Each row is a point on a landscape with many valleys, with its height.
A ball rolls from a point to the lowest of its 2 nearest points, and stops where none of them is lower. Distance is the straight distance between rows; heights are no part of it.
q_415: 6 9 8 3 0 11 19 0 16 -5 -6 -7 11 2 -5 1 -9 9 -3 -6 -25 23 6 0 3 -2 -2  height 639
q_394: -2 -2 -2 0 1 3 -16 6 -14 1 3 5 -11 7 3 3 8 -4 -3 4 9 -11 -1 4 -3 -1 -5  height 262
q_562: -3 -12 -13 5 9 -11 -2 5 -11 -12 6 -11 -8 -7 -5 17 2 9 13 -1 10 -29 -2 7 6 -5 10  height 500
q_731: -2 -7 7 -6 -3 -8 -2 -8 12 4 10 5 11 -5 6 -6 13 -3 -1 -7 7 -4 -5 5 1 -7 -3  height 374
q_708: -4 10 -3 -4 2 -6 -5 9 -8 15 7 9 2 1 20 -1 9 -5 -3 15 10 6 -3 4 3 12 -10  height 332
q_827: -3 -1 2 -1 20 2 8 -2 3 -11 -1 -6 -12 1 2 -5 -25 0 20 -2 -1 14 -13 -10 12 -13 1  height 485
q_819: -10 11 -4 -1 5 12 15 9 -1 -10 -4 -5 8 -11 -7 17 -17 18 -8 20 -4 7 5 -12 -12 0 7  height 274
q_507: 1 -2 -6 -2 7 5 -8 -1 -6 -7 -5 -4 -12 8 -3 0 -10 1 1 3 -3 -3 -1 -7 -2 -8 0  height 303
q_905: 16 -6 11 6 1 10 -8 -3 12 3 -20 3 -9 15 -4 -10 2 -15 -4 -12 -15 1 7 5 -5 2 -11  height 554
q_75: -1 -16 2 3 -2 0 -17 5 -6 -4 -4 3 -12 7 -3 7 15 -12 -1 -12 8 -20 -7 13 -5 -5 -1  height 318
q_767: 6 -3 2 1 7 5 0 -4 7 -4 -11 -3 -10 8 -1 -8 -11 -3 -2 -8 -15 8 3 0 1 -6 -6  height 344
q_535: 5 -2 1 -2 -8 -1 -5 -4 1 3 7 7 3 -1 1 -2 8 -1 -10 6 8 -5 1 3 -6 2 -3  height 791
q_398: 2 11 3 12 4 13 1 5 -4 -2 -2 5 -2 3 18 -1 -21 -11 -1 -4 -20 21 2 4 8 8 -10  height 371
q_248: -1 -6 1 8 -21 -14 6 -5 6 -5 4 -1 12 -8 -14 1 23 8 -2 -14 8 -15 8 5 -3 -1 14  height 153
q_259: -8 -18 5 -8 9 -11 -7 -4 7 3 8 5 4 -7 11 0 11 -11 11 -16 10 -13 -13 11 7 -9 1  height 307
q_428: -6 -3 -14 4 2 0 -7 6 -9 -17 -3 -15 -6 -1 -18 12 1 11 6 4 3 -18 -4 -9 -3 -5 7  height 561
q_56: -4 -13 6 2 2 -1 -11 -7 6 -5 -3 -5 -6 3 -2 -7 11 -4 9 -19 0 -10 -4 5 2 -19 1  height 176
q_574: 4 7 1 -5 -1 2 22 -2 11 -3 1 -4 13 -5 1 1 -10 12 -9 2 -14 20 4 -4 0 0 4  height 674
q_838: -5 -3 -2 -5 10 -7 3 -8 -2 -5 19 -4 2 -7 7 2 -3 6 13 -1 8 -11 -8 -3 10 -8 4  height 748
q_566: 4 2 -8 -3 -14 -5 6 -3 2 -5 4 -5 7 -8 -10 0 4 15 -8 4 2 -5 1 -8 -7 1 7  height 175
q_370: -3 6 -2 -8 12 1 16 -1 4 -7 3 -4 3 -6 3 3 -20 10 3 7 -2 16 -4 -11 5 -3 5  height 702
q_911: -8 12 0 3 12 -3 -8 7 -14 9 1 4 -11 3 25 -2 -5 -6 8 13 10 5 -3 -1 7 8 -9  height 290
q_888: 10 4 7 6 -1 8 8 -3 8 4 -2 7 6 1 11 -4 -8 -8 -13 -2 -19 14 7 5 2 11 -8  height 594
q_715: 0 -1 1 2 5 4 -18 7 -13 5 -4 5 -14 14 5 -2 5 -10 -2 3 5 -3 -2 5 -1 -1 -9  height 237
q_659: 5 0 5 8 11 8 -5 0 2 -1 -9 4 -11 7 9 -8 -16 -15 -2 -8 -14 13 1 5 8 2 -11  height 335
q_292: 9 -3 12 2 2 -1 5 -10 22 6 -7 6 8 0 8 -15 -1 -16 -4 -12 -11 16 0 5 6 4 -13  height 859
q_847: -5 8 2 1 11 -4 -5 4 -5 11 6 8 -4 2 22 -7 -5 -10 4 9 9 12 -6 3 12 8 -11  height 263
q_935: -8 -2 -2 -1 10 -1 -12 4 -16 1 12 5 -11 3 12 4 0 -4 11 5 11 -13 -4 4 5 -2 -2  height 812
q_976: 8 -3 3 -1 -16 -4 0 -5 7 5 6 10 10 -2 0 -2 15 1 -13 6 10 -5 0 3 -10 8 -2  height 796
q_650: 5 -6 9 -2 -13 -6 0 -9 17 4 2 5 14 -2 0 -11 19 -3 -2 -9 7 -3 1 6 -5 -5 1  height 336
q_96: -5 -1 -5 -2 0 6 -2 7 -2 -14 -10 -17 -5 -1 -22 3 -5 11 2 1 -4 -5 -2 -11 -6 -6 11  height 384
q_423: 6 3 -2 -5 -7 -7 -7 8 -5 18 2 13 6 9 12 0 18 -9 -8 8 8 4 -7 10 -2 11 -10  height 404
q_327: -9 13 -11 -2 8 -1 -3 2 -22 2 6 0 -11 -1 9 12 -15 4 13 20 8 -7 0 -10 -1 1 1  height 753
q_652: -2 1 -15 7 -17 0 -2 3 -18 -5 6 7 -3 -3 -7 13 10 9 -12 10 13 -20 5 -2 -13 12 -1  height 460
q_799: 7 0 5 -2 0 4 7 -4 13 -3 -14 -6 -3 5 -7 -8 -7 4 -1 -12 -17 11 6 -1 0 -7 0  height 381
q_390: 13 -5 7 -3 -15 -6 -1 -6 18 11 -1 16 19 7 2 -5 22 -9 -6 -3 8 0 -3 11 -10 6 -3  height 806
q_690: -10 -1 4 -3 13 -4 -10 7 -9 9 11 10 -8 5 18 -2 2 -9 14 3 13 -1 -12 8 11 0 -8  height 91
q_453: -11 -6 4 -2 -2 3 1 -3 6 -6 -3 -19 3 -5 -37 -1 -4 3 10 -11 -4 2 5 -7 6 -11 18  height 501
q_104: 2 1 -4 -1 -15 -3 -4 6 -9 6 8 12 3 -2 1 7 18 1 -12 11 15 -10 0 6 -10 14 -4  height 428
q_673: -10 5 6 -1 19 10 14 6 2 -14 -5 -10 -2 -3 -3 5 -25 10 10 7 -4 14 -4 -11 2 -8 6  height 398
q_477: -6 14 -2 2 7 -2 -10 11 -16 10 -3 2 -10 5 24 0 2 -4 2 16 9 2 0 -1 0 9 -10  height 306
q_623: -3 -18 5 6 -4 -1 -13 -3 5 -7 -9 -6 -9 5 -7 -2 18 -9 8 -24 2 -16 -1 10 -2 -17 3  height 101
q_309: 6 -8 7 0 -4 0 -11 -4 6 5 -4 7 0 10 0 -5 13 -12 -5 -4 4 -4 -4 8 -6 -3 -8  height 361
q_281: -3 -5 -6 6 -16 -18 7 -2 0 -8 7 -5 10 -12 -15 7 18 14 -1 -9 6 -17 6 4 1 -1 12  height 191
q_766: -3 -2 4 -3 18 -2 9 -7 5 -9 4 -7 -8 -3 1 -9 -18 1 24 -7 2 12 -15 -10 15 -15 2  height 452
q_463: -5 -14 -2 -2 7 -9 -7 1 -5 -2 13 -1 -4 -8 7 9 6 -1 7 -7 10 -23 -5 9 5 -4 4  height 446
q_357: -1 13 -12 7 -2 11 3 10 -17 3 -13 3 -4 2 4 15 -14 5 -11 17 -9 5 10 -5 -12 6 1  height 225
q_335: 6 0 4 -2 2 -2 9 -8 12 2 1 2 5 -2 7 -10 -7 -2 -9 -2 -7 13 3 0 3 1 -5  height 830
q_740: -6 -11 8 -6 4 -8 -4 -8 10 3 10 5 7 -6 9 -5 11 -6 6 -12 8 -6 -9 8 6 -10 -3  height 351
q_484: -3 -2 4 -3 15 -5 9 -12 5 -5 13 -1 -4 -6 8 -10 -12 1 22 -6 7 9 -14 -8 17 -14 -2  height 386
q_576: 14 0 3 1 -8 3 7 -5 9 3 -5 4 3 1 0 -5 -1 3 -14 2 -8 5 8 0 -7 6 0  height 242
q_662: 0 -6 5 -2 -9 2 -2 -9 10 0 -12 -12 -2 7 -22 -12 2 -1 11 -22 -9 2 7 -2 2 -18 9  height 477
q_347: -10 -2 9 -4 -2 14 9 6 5 -9 -7 -18 1 -6 -33 1 -11 13 1 -4 -10 9 9 -5 -5 -8 16  height 556
q_290: -4 10 -12 2 5 9 0 7 -15 -1 -11 2 -7 3 2 13 -18 4 -5 16 -7 4 6 -7 -8 1 2  height 196
q_366: -4 1 4 2 13 -2 -6 -1 -1 8 7 9 -5 3 16 -9 -6 -13 7 2 8 11 -8 3 14 1 -11  height 233
q_233: -7 -4 -2 -5 15 -10 11 -7 -3 -6 19 -12 3 -9 3 4 -4 8 24 -2 6 -12 -11 -3 16 -11 8  height 767
q_775: -3 -14 -9 3 7 -11 -5 4 -9 -8 10 -5 -7 -9 2 14 5 4 8 -4 11 -28 -1 9 5 -2 7  height 474
q_846: 14 0 11 7 1 9 -6 3 7 10 -14 9 -2 11 5 -8 1 -21 -8 -8 -18 8 4 7 -1 14 -12  height 570
q_226: -2 -2 -14 5 -7 1 -4 5 -9 -16 -4 -11 -5 -1 -19 11 3 12 -2 4 3 -16 -1 -9 -7 -1 6  height 576
q_800: 13 5 9 8 -3 11 11 -5 14 -1 -3 5 8 3 8 -2 -7 -4 -10 -7 -27 15 9 4 1 10 -7  height 604
q_245: 11 10 -7 10 -8 18 11 5 -2 -2 -11 4 6 5 -2 13 -8 7 -15 12 -21 7 12 -1 -13 9 1  height 284
q_266: 15 -6 13 3 -8 7 -5 -7 19 3 -23 -1 -5 13 -10 -15 8 -6 5 -21 -11 -1 12 3 -6 -7 -3  height 534
q_663: -9 -7 5 -5 12 -5 -7 -1 -1 7 15 11 -2 0 15 -3 2 -8 11 -2 11 -1 -13 8 11 -4 -8  height 160
q_805: 11 -2 9 -1 -14 -4 3 -11 19 6 -1 4 14 -2 -1 -13 14 0 -7 -4 4 2 5 3 -7 2 1  height 305
q_471: 13 -3 11 7 3 9 -4 -2 10 3 -15 6 -7 11 3 -9 -4 -17 -5 -12 -20 7 6 5 0 6 -12  height 563
q_896: 0 0 2 -1 15 -3 5 -10 5 -2 10 3 -5 -3 13 -9 -16 -3 11 -1 6 13 -9 -5 15 -6 -5  height 317
q_107: -11 8 2 0 15 12 12 7 -1 -14 -7 -7 0 -3 -2 13 -23 11 2 14 -7 11 0 -10 -4 -5 4  height 354
q_530: 10 10 8 8 -1 14 15 -4 16 -6 -3 -1 10 3 3 0 -9 2 -3 -9 -31 21 6 0 4 3 -8  height 619
q_171: 1 -3 4 -5 -2 1 3 -8 10 -1 -8 -10 -1 3 -14 -11 -3 3 5 -15 -10 8 2 -4 2 -14 5  height 429
q_223: 2 -3 -1 1 6 4 -10 -3 -3 -3 -4 0 -12 10 0 -5 -5 -3 -1 0 -1 -2 0 -2 0 -7 -4  height 276
q_908: 13 -4 6 0 -8 -2 -9 -1 7 12 -6 12 5 13 1 -3 16 -13 -6 -1 3 1 -3 10 -6 6 -8  height 380
q_572: -3 15 -10 -2 0 -1 3 4 -14 10 4 6 0 -7 16 5 -8 4 -9 20 5 5 8 -6 -3 12 -1  height 805
q_907: -5 15 -12 -3 -4 -3 -3 6 -18 10 8 6 -2 -8 14 7 1 6 -4 22 13 -3 7 -4 -7 12 -5  height 810
q_891: 0 -1 3 1 13 -3 -1 -8 5 2 6 6 -5 0 14 -10 -12 -8 3 -1 3 13 -5 0 13 -2 -9  height 275
q_875: -11 -1 -5 4 0 7 -1 11 -5 -17 -11 -22 -5 -7 -31 6 -4 13 3 3 -1 -10 2 -13 -7 -3 14  height 413
q_198: -6 -3 -10 2 -2 -11 2 1 -4 -11 7 -15 5 -10 -16 9 7 15 8 -3 4 -14 -1 -2 6 -5 12  height 486
q_331: -7 -11 4 -1 15 -3 -3 -8 0 -5 11 -3 -7 -2 7 -3 -1 -1 19 -10 5 -11 -12 1 13 -15 2  height 333
q_478: 7 -4 8 0 -12 4 -2 -8 15 2 -16 -7 -3 8 -17 -15 6 -2 8 -22 -9 1 11 1 -2 -13 5  height 508
q_6: -2 -1 7 -2 -11 12 9 6 9 -5 -14 -13 2 0 -32 0 -5 12 0 -7 -13 7 10 -3 -8 -5 15  height 580
q_32: 13 0 7 -2 -10 -2 8 -9 16 5 -2 4 9 -2 0 -10 4 2 -12 -1 -3 5 6 1 -6 4 1  height 273
q_791: -5 9 -16 2 -1 5 -10 7 -24 -1 -6 1 -14 2 -1 12 -8 5 -1 15 6 -9 5 -9 -11 2 1  height 770
q_310: 4 5 -6 -8 -9 -2 12 -2 4 -3 3 -4 9 -10 -6 -1 -3 14 -10 7 -2 4 2 -9 -6 1 8  height 126
q_865: -6 -14 4 -4 9 -2 -15 3 -4 2 5 7 -8 4 7 3 9 -12 7 -9 9 -14 -11 11 3 -7 -3  height 227
q_780: 17 1 5 9 -6 13 -5 5 -2 7 -17 7 -6 11 -1 -1 2 -10 -14 0 -11 2 10 6 -10 16 -5  height 188
q_192: -4 5 -4 -11 -5 -10 14 -5 4 -2 15 -11 18 -18 -14 0 0 17 1 1 5 4 -1 -11 3 -1 13  height 547
q_128: 0 8 -2 -6 6 2 19 -1 7 -6 2 -3 10 -6 4 4 -16 11 -7 7 -9 19 1 -7 2 0 3  height 687
q_204: 12 1 3 0 -7 -1 -9 5 -2 16 -7 11 3 14 5 -2 16 -13 -8 4 3 3 -4 10 -5 11 -10  height 391
q_700: -9 -10 6 -5 15 -5 -1 -8 1 0 18 4 -2 -6 14 -3 0 -4 17 -7 10 -8 -13 4 13 -9 -3  height 249
q_729: 4 0 -7 -1 -7 1 -6 -1 -7 -2 3 3 -4 0 -2 2 3 3 -9 8 5 -8 3 -2 -7 2 -1  height 784
q_866: -1 6 -8 -8 -1 1 12 2 1 -7 1 -6 7 -9 -7 6 -10 15 -6 10 -2 4 0 -11 -6 0 8  height 178
q_232: 1 4 -4 -5 -10 -6 -7 11 -10 14 6 12 4 4 10 5 20 -4 -7 11 13 -3 -4 9 -6 12 -7  height 415
q_28: -5 -4 1 -2 13 -2 -4 -9 1 -6 7 -4 -8 2 4 -6 -6 1 14 -6 2 -1 -10 -5 10 -14 0  height 397
q_793: -9 12 -7 -6 13 -2 6 -2 -14 -1 9 0 -8 -3 8 10 -23 2 17 19 7 0 -4 -13 5 1 3  height 740
q_598: -3 -17 3 7 -9 -9 -7 0 5 -7 -7 -4 -3 -3 -9 1 22 -6 5 -24 6 -20 3 11 -1 -11 10  height 27
q_300: -2 13 -4 1 2 -4 -6 12 -11 13 -2 4 -2 1 23 -1 5 -6 -6 16 7 6 0 0 -1 15 -11  height 319
q_599: -7 -5 -12 5 10 -6 -2 6 -10 -16 3 -17 -5 -4 -14 16 0 12 15 4 5 -23 -4 -3 6 -8 11  height 533
q_654: 4 5 3 9 7 7 -14 11 -13 6 -17 1 -15 15 11 -7 -3 -16 -4 1 -6 6 1 3 0 8 -13  height 201
q_826: 0 -2 1 -5 8 -3 2 -9 7 -4 2 -5 -3 1 1 -9 -8 4 5 -7 -2 6 -5 -6 7 -11 0  height 447
q_985: 7 -1 -10 7 -21 2 5 -1 -3 -10 -8 -2 -1 1 -19 4 7 15 -11 3 1 -12 4 -9 -16 10 6  height 433
q_417: -9 9 -6 -2 4 -1 -11 9 -21 7 8 4 -9 -1 16 7 4 3 6 15 14 -10 1 1 -3 6 -5  height 819
q_302: -9 11 -15 1 3 3 -10 6 -26 -1 -1 -2 -13 1 2 15 -10 6 9 18 8 -13 2 -10 -7 1 2  height 763
q_553: -4 3 -4 -6 -9 -8 7 -5 3 -4 9 -13 13 -12 -18 0 3 13 2 -3 2 -1 1 -8 2 -4 14  height 530
q_449: -12 -1 -9 7 -1 -2 1 9 -7 -16 -4 -21 1 -9 -33 10 3 16 5 4 3 -14 2 -10 0 -1 14  height 439
q_365: 7 1 5 -1 -1 -6 -3 -1 7 18 -1 11 10 7 12 -10 6 -20 -6 0 -3 15 -8 8 6 12 -14  height 871
q_447: 4 6 5 -3 -2 5 21 -1 14 -2 -5 -7 11 -2 -8 -1 -8 12 -6 -3 -19 20 6 -2 0 -3 5  height 658
q_962: -8 3 5 -1 21 6 12 3 1 -15 -4 -10 -9 -1 -2 1 -27 4 18 4 -2 13 -10 -12 7 -10 5  height 441
q_95: -2 1 2 -9 5 -6 9 -9 8 -2 6 -8 5 -6 -4 -8 -6 8 7 -8 -1 10 -4 -9 7 -10 6  height 488
q_809: 0 4 -12 0 -5 3 -8 3 -16 -2 0 2 -9 2 -2 6 -3 4 -6 12 5 -8 4 -5 -7 2 0  height 777
q_64: -3 5 -5 -3 3 -1 -6 0 -10 4 10 5 -4 0 9 1 -2 1 -2 12 9 -3 2 -1 1 3 -3  height 793
q_924: -9 -8 2 -3 -6 -1 2 -12 11 -2 -1 -14 6 -2 -32 -3 0 -2 13 -18 -4 4 5 -3 9 -16 17  height 463
q_790: -7 2 -3 -3 10 -2 -5 -3 -12 0 15 4 -7 0 11 2 -5 0 10 8 10 -8 -4 -1 6 -3 -1  height 803
q_746: -9 12 -4 -5 15 -1 13 0 -8 -4 7 1 -5 -6 9 10 -26 4 13 18 4 9 -5 -13 5 1 3  height 730
q_410: 15 7 -4 11 -6 20 5 7 -3 -5 -17 4 -2 10 -5 11 -6 5 -13 5 -24 4 13 0 -13 8 -1  height 312
q_671: 1 10 -3 -3 -2 -2 4 2 -6 13 7 7 5 -6 15 -1 -1 -3 -14 17 4 9 5 0 0 15 -4  height 811
q_877: 9 5 4 6 0 7 -11 11 -10 11 -16 3 -7 14 8 -5 6 -16 -9 3 -6 4 1 5 -5 13 -12  height 184
q_971: 0 7 1 11 10 10 -3 5 -7 -2 -8 3 -11 7 15 -1 -21 -11 1 -3 -16 17 2 3 8 4 -8  height 355
q_177: 10 0 13 4 2 3 12 -9 23 1 -7 2 5 -3 7 -14 -7 -9 0 -19 -20 20 4 4 9 0 -10  height 849
q_416: -5 -4 0 -9 1 -7 -5 1 -2 7 19 9 6 -6 12 4 8 -2 -1 5 14 -8 -5 8 2 4 -4  height 396
q_44: 12 4 -1 6 -5 18 7 7 7 -8 -19 -4 -2 9 -13 9 -5 10 -7 2 -24 5 10 -1 -11 2 1  height 343
q_996: 5 2 3 -2 1 -2 4 -5 6 7 5 7 5 -2 9 -7 -5 -4 -13 7 -1 10 3 1 2 6 -6  height 824
q_754: -6 0 -5 -2 -6 -13 7 -4 1 -5 12 -13 14 -14 -21 5 7 13 7 -6 4 -6 1 -2 8 -7 16  height 512
q_947: 7 -3 9 1 2 -3 -1 -7 15 10 -3 8 7 5 8 -12 2 -18 -6 -4 -5 11 -3 6 4 6 -13  height 865
q_956: -3 3 4 -13 0 -8 15 -11 10 2 9 -8 13 -11 -8 -10 -5 9 4 -9 0 16 -1 -9 7 -8 9  height 523
q_529: 11 4 9 6 -2 7 -3 8 1 12 -9 8 4 9 13 -7 0 -19 -9 -4 -17 12 1 7 0 20 -12  height 577
q_868: 4 14 -10 11 -7 16 7 9 -14 3 -12 5 2 3 5 15 -11 4 -14 15 -17 7 12 -3 -12 9 0  height 251
q_251: 0 -8 1 1 3 2 -13 -6 2 -6 -2 -3 -11 7 -3 -5 4 -2 3 -9 0 -8 -4 1 -1 -13 -2  height 241
q_632: 5 -5 4 5 10 5 -8 -4 4 1 -9 2 -13 10 4 -11 -10 -12 -1 -7 -8 8 0 2 6 -5 -11  height 314
q_60: -1 -16 3 7 -14 -12 -1 1 8 -5 -5 3 4 -4 -7 3 27 -6 -1 -20 11 -20 2 12 -5 -2 10  height 86
q_54: -5 4 2 -14 -3 -8 18 -9 8 2 14 -11 19 -16 -14 -4 -4 13 3 -4 1 14 0 -11 5 -4 14  height 549
q_261: 8 4 9 5 -1 4 3 0 7 10 -1 8 6 2 13 -8 -5 -16 -12 -2 -14 15 2 6 4 16 -10  height 585
q_502: -2 -2 -8 2 -14 -3 -5 7 -14 -1 10 9 -1 -4 -1 11 14 3 -10 8 15 -18 2 6 -9 12 -2  height 442
q_667: 3 -1 -13 8 -21 -1 4 -2 -9 -9 2 3 0 -2 -13 9 12 13 -13 7 8 -18 4 -6 -14 12 3  height 453
q_340: -7 -9 -1 -7 5 -7 -6 1 -3 3 18 5 2 -7 11 6 7 -3 4 -1 13 -15 -7 9 4 1 0  height 416
q_604: -2 10 -8 -2 3 1 -1 1 -12 5 2 4 -4 -2 11 3 -11 2 -5 15 3 4 6 -5 0 6 -1  height 800
q_725: -1 2 0 2 10 2 -9 0 -8 4 -1 4 -11 7 9 -6 -9 -7 -2 5 1 5 1 0 4 0 -7  height 243
q_573: -5 10 -10 -8 -2 3 16 5 0 -7 2 -5 11 -15 -7 12 -11 19 -8 17 1 2 3 -14 -11 4 9  height 222
q_430: -1 3 2 5 8 4 -15 7 -12 7 -8 4 -13 12 11 -7 -1 -12 -3 5 1 4 0 4 2 2 -11  height 219
q_890: 2 -11 4 1 -4 1 -15 1 1 1 -2 6 -5 9 -2 2 15 -10 -3 -7 6 -11 -6 10 -6 -5 -5  height 342
q_258: -10 2 -4 -3 7 -2 -13 12 -22 5 10 4 -12 1 15 9 6 -1 11 8 15 -16 -3 7 0 4 -3  height 820
q_220: 5 -1 -2 2 -19 -6 4 -6 4 -4 5 -2 8 -6 -9 -2 12 11 -7 -2 5 -9 2 -3 -7 1 7  height 213
q_860: -9 -3 -13 7 -3 -9 2 7 -7 -16 0 -17 3 -9 -27 14 7 18 5 3 6 -18 1 -5 2 -1 11  height 459
q_682: -6 -19 3 -7 8 -10 -12 2 1 3 4 7 -3 -2 8 5 11 -15 7 -14 9 -17 -12 13 4 -5 1  height 265
q_276: -5 -1 -11 4 -15 -16 9 -1 -3 -9 8 -10 13 -12 -21 10 13 19 -1 -1 6 -14 4 -2 1 3 12  height 173
q_762: -5 7 -3 -8 13 -2 11 -3 -2 -7 8 -3 -1 -4 5 3 -21 6 10 10 3 7 -7 -13 7 -2 4  height 716
q_363: 7 3 5 -2 -3 -4 6 -5 9 15 6 11 13 -3 13 -8 2 -11 -14 8 -1 14 0 4 2 15 -8  height 818
q_43: 0 -4 5 -2 -8 -4 -2 -11 11 1 0 -6 5 -2 -6 -11 10 1 3 -15 0 -1 2 0 1 -14 4  height 311
q_688: -6 11 -9 -3 -3 -3 -8 10 -18 9 8 6 -2 -4 15 7 9 3 -2 18 16 -7 3 2 -7 12 -6  height 814
q_425: -12 -2 8 -5 4 9 6 3 3 -8 -4 -21 0 -8 -31 -1 -11 9 6 -6 -5 7 4 -9 2 -8 18  height 532
q_880: -4 4 -5 -9 9 -5 5 -7 -3 -5 16 -4 2 -6 5 2 -9 8 9 7 7 -3 -6 -10 7 -4 3  height 733
q_438: -3 -9 -2 0 -2 0 -17 10 -15 1 2 6 -11 5 2 9 14 -9 -2 -3 12 -17 -6 12 -5 2 -3  height 289
q_723: -5 -1 2 -9 4 -9 -4 0 1 13 16 13 7 -1 15 -1 8 -7 0 6 12 3 -8 8 7 5 -9  height 373
q_17: 5 7 2 -1 -3 -3 0 4 -1 17 3 9 9 2 15 -5 5 -11 -13 12 1 11 0 4 1 18 -9  height 815
q_142: 5 2 -4 2 -7 13 9 9 4 -10 -16 -6 -1 2 -17 6 -7 14 -9 6 -14 2 6 -6 -15 0 6  height 379
q_314: 19 -7 14 5 -4 8 -9 -6 19 3 -24 4 -6 15 -7 -11 9 -13 0 -17 -10 -2 9 5 -8 0 -8  height 546
q_913: -6 -9 3 -5 8 -3 -17 9 -10 8 2 10 -9 11 11 2 10 -14 8 -5 9 -7 -13 12 4 -3 -8  height 186
q_937: -6 -2 1 -5 8 -6 -12 9 -7 13 4 12 -3 10 18 -1 11 -12 7 1 9 2 -13 11 7 1 -11  height 147
q_140: -2 -11 3 8 -18 -14 4 -2 8 -4 1 2 11 -8 -8 0 26 0 -2 -18 11 -18 5 9 -4 -1 13  height 122
q_779: 9 1 9 0 0 0 15 -9 19 2 -2 1 8 -4 6 -11 -8 -1 -6 -11 -14 18 5 2 5 1 -5  height 839
q_34: 6 0 -8 2 -16 6 7 5 1 -9 -14 -5 -1 0 -20 4 0 15 -9 4 -6 -5 4 -8 -16 5 8  height 410
q_959: -7 -9 2 -2 -11 -1 2 -16 13 0 -1 -9 10 -1 -26 -8 7 -6 14 -23 -3 2 10 1 9 -20 16  height 422
q_521: -5 7 0 -6 4 -8 1 -1 -1 13 17 10 8 -5 18 -3 3 -5 -5 13 11 9 -3 2 7 10 -9  height 352
q_130: 10 -6 5 -1 -20 -7 -1 -4 13 6 2 15 17 4 0 0 24 -4 -8 -2 12 -7 -3 10 -12 9 0  height 802
q_628: 12 7 4 9 -4 10 -5 11 -9 10 -16 5 -4 11 9 -3 3 -12 -13 4 -10 5 7 5 -7 19 -8  height 168
q_67: -5 -7 6 -1 -9 -4 -2 -13 11 1 0 -7 7 -2 -11 -12 12 -2 10 -22 0 0 4 3 6 -19 10  height 363
q_815: -8 11 -3 4 7 17 13 9 0 -11 -9 -5 5 -4 -5 17 -18 13 -7 19 -11 9 5 -9 -10 -2 3  height 309
q_893: 1 -2 -5 -2 -1 3 -4 -1 -1 -10 -6 -10 -8 5 -11 -1 -3 7 0 -2 -5 -4 -2 -8 -4 -9 5  height 341
q_736: 14 0 4 4 -5 6 0 -2 4 5 -9 6 -1 6 1 -4 0 -5 -15 2 -9 3 8 3 -7 9 -4  height 214
q_498: 2 -4 2 1 -14 -7 -1 -7 6 -3 3 -5 6 -4 -10 -5 14 6 0 -11 3 -8 2 1 -2 -8 8  height 258

Where does a ball stop that starts at each point below?
q_924 | q_310
q_394 | q_628
q_502 | q_628
q_177 | q_64
q_535 | q_632
q_107 | q_310
q_365 | q_64
q_599 | q_366
q_985 | q_290
q_471 | q_632
q_723 | q_366
q_530 | q_632
q_54 | q_690
q_838 | q_632

Call two points neighbours if one is among the 2 nearest of the other. Go from one point of each pair to the other, from neighbour to neighbour, staying as low as possible. Name the highest point that can't be avoided.
q_690, q_628 | q_731
q_598, q_290 | q_652
q_628, q_598 | q_223
q_598, q_276 | q_281
q_310, q_366 | q_827
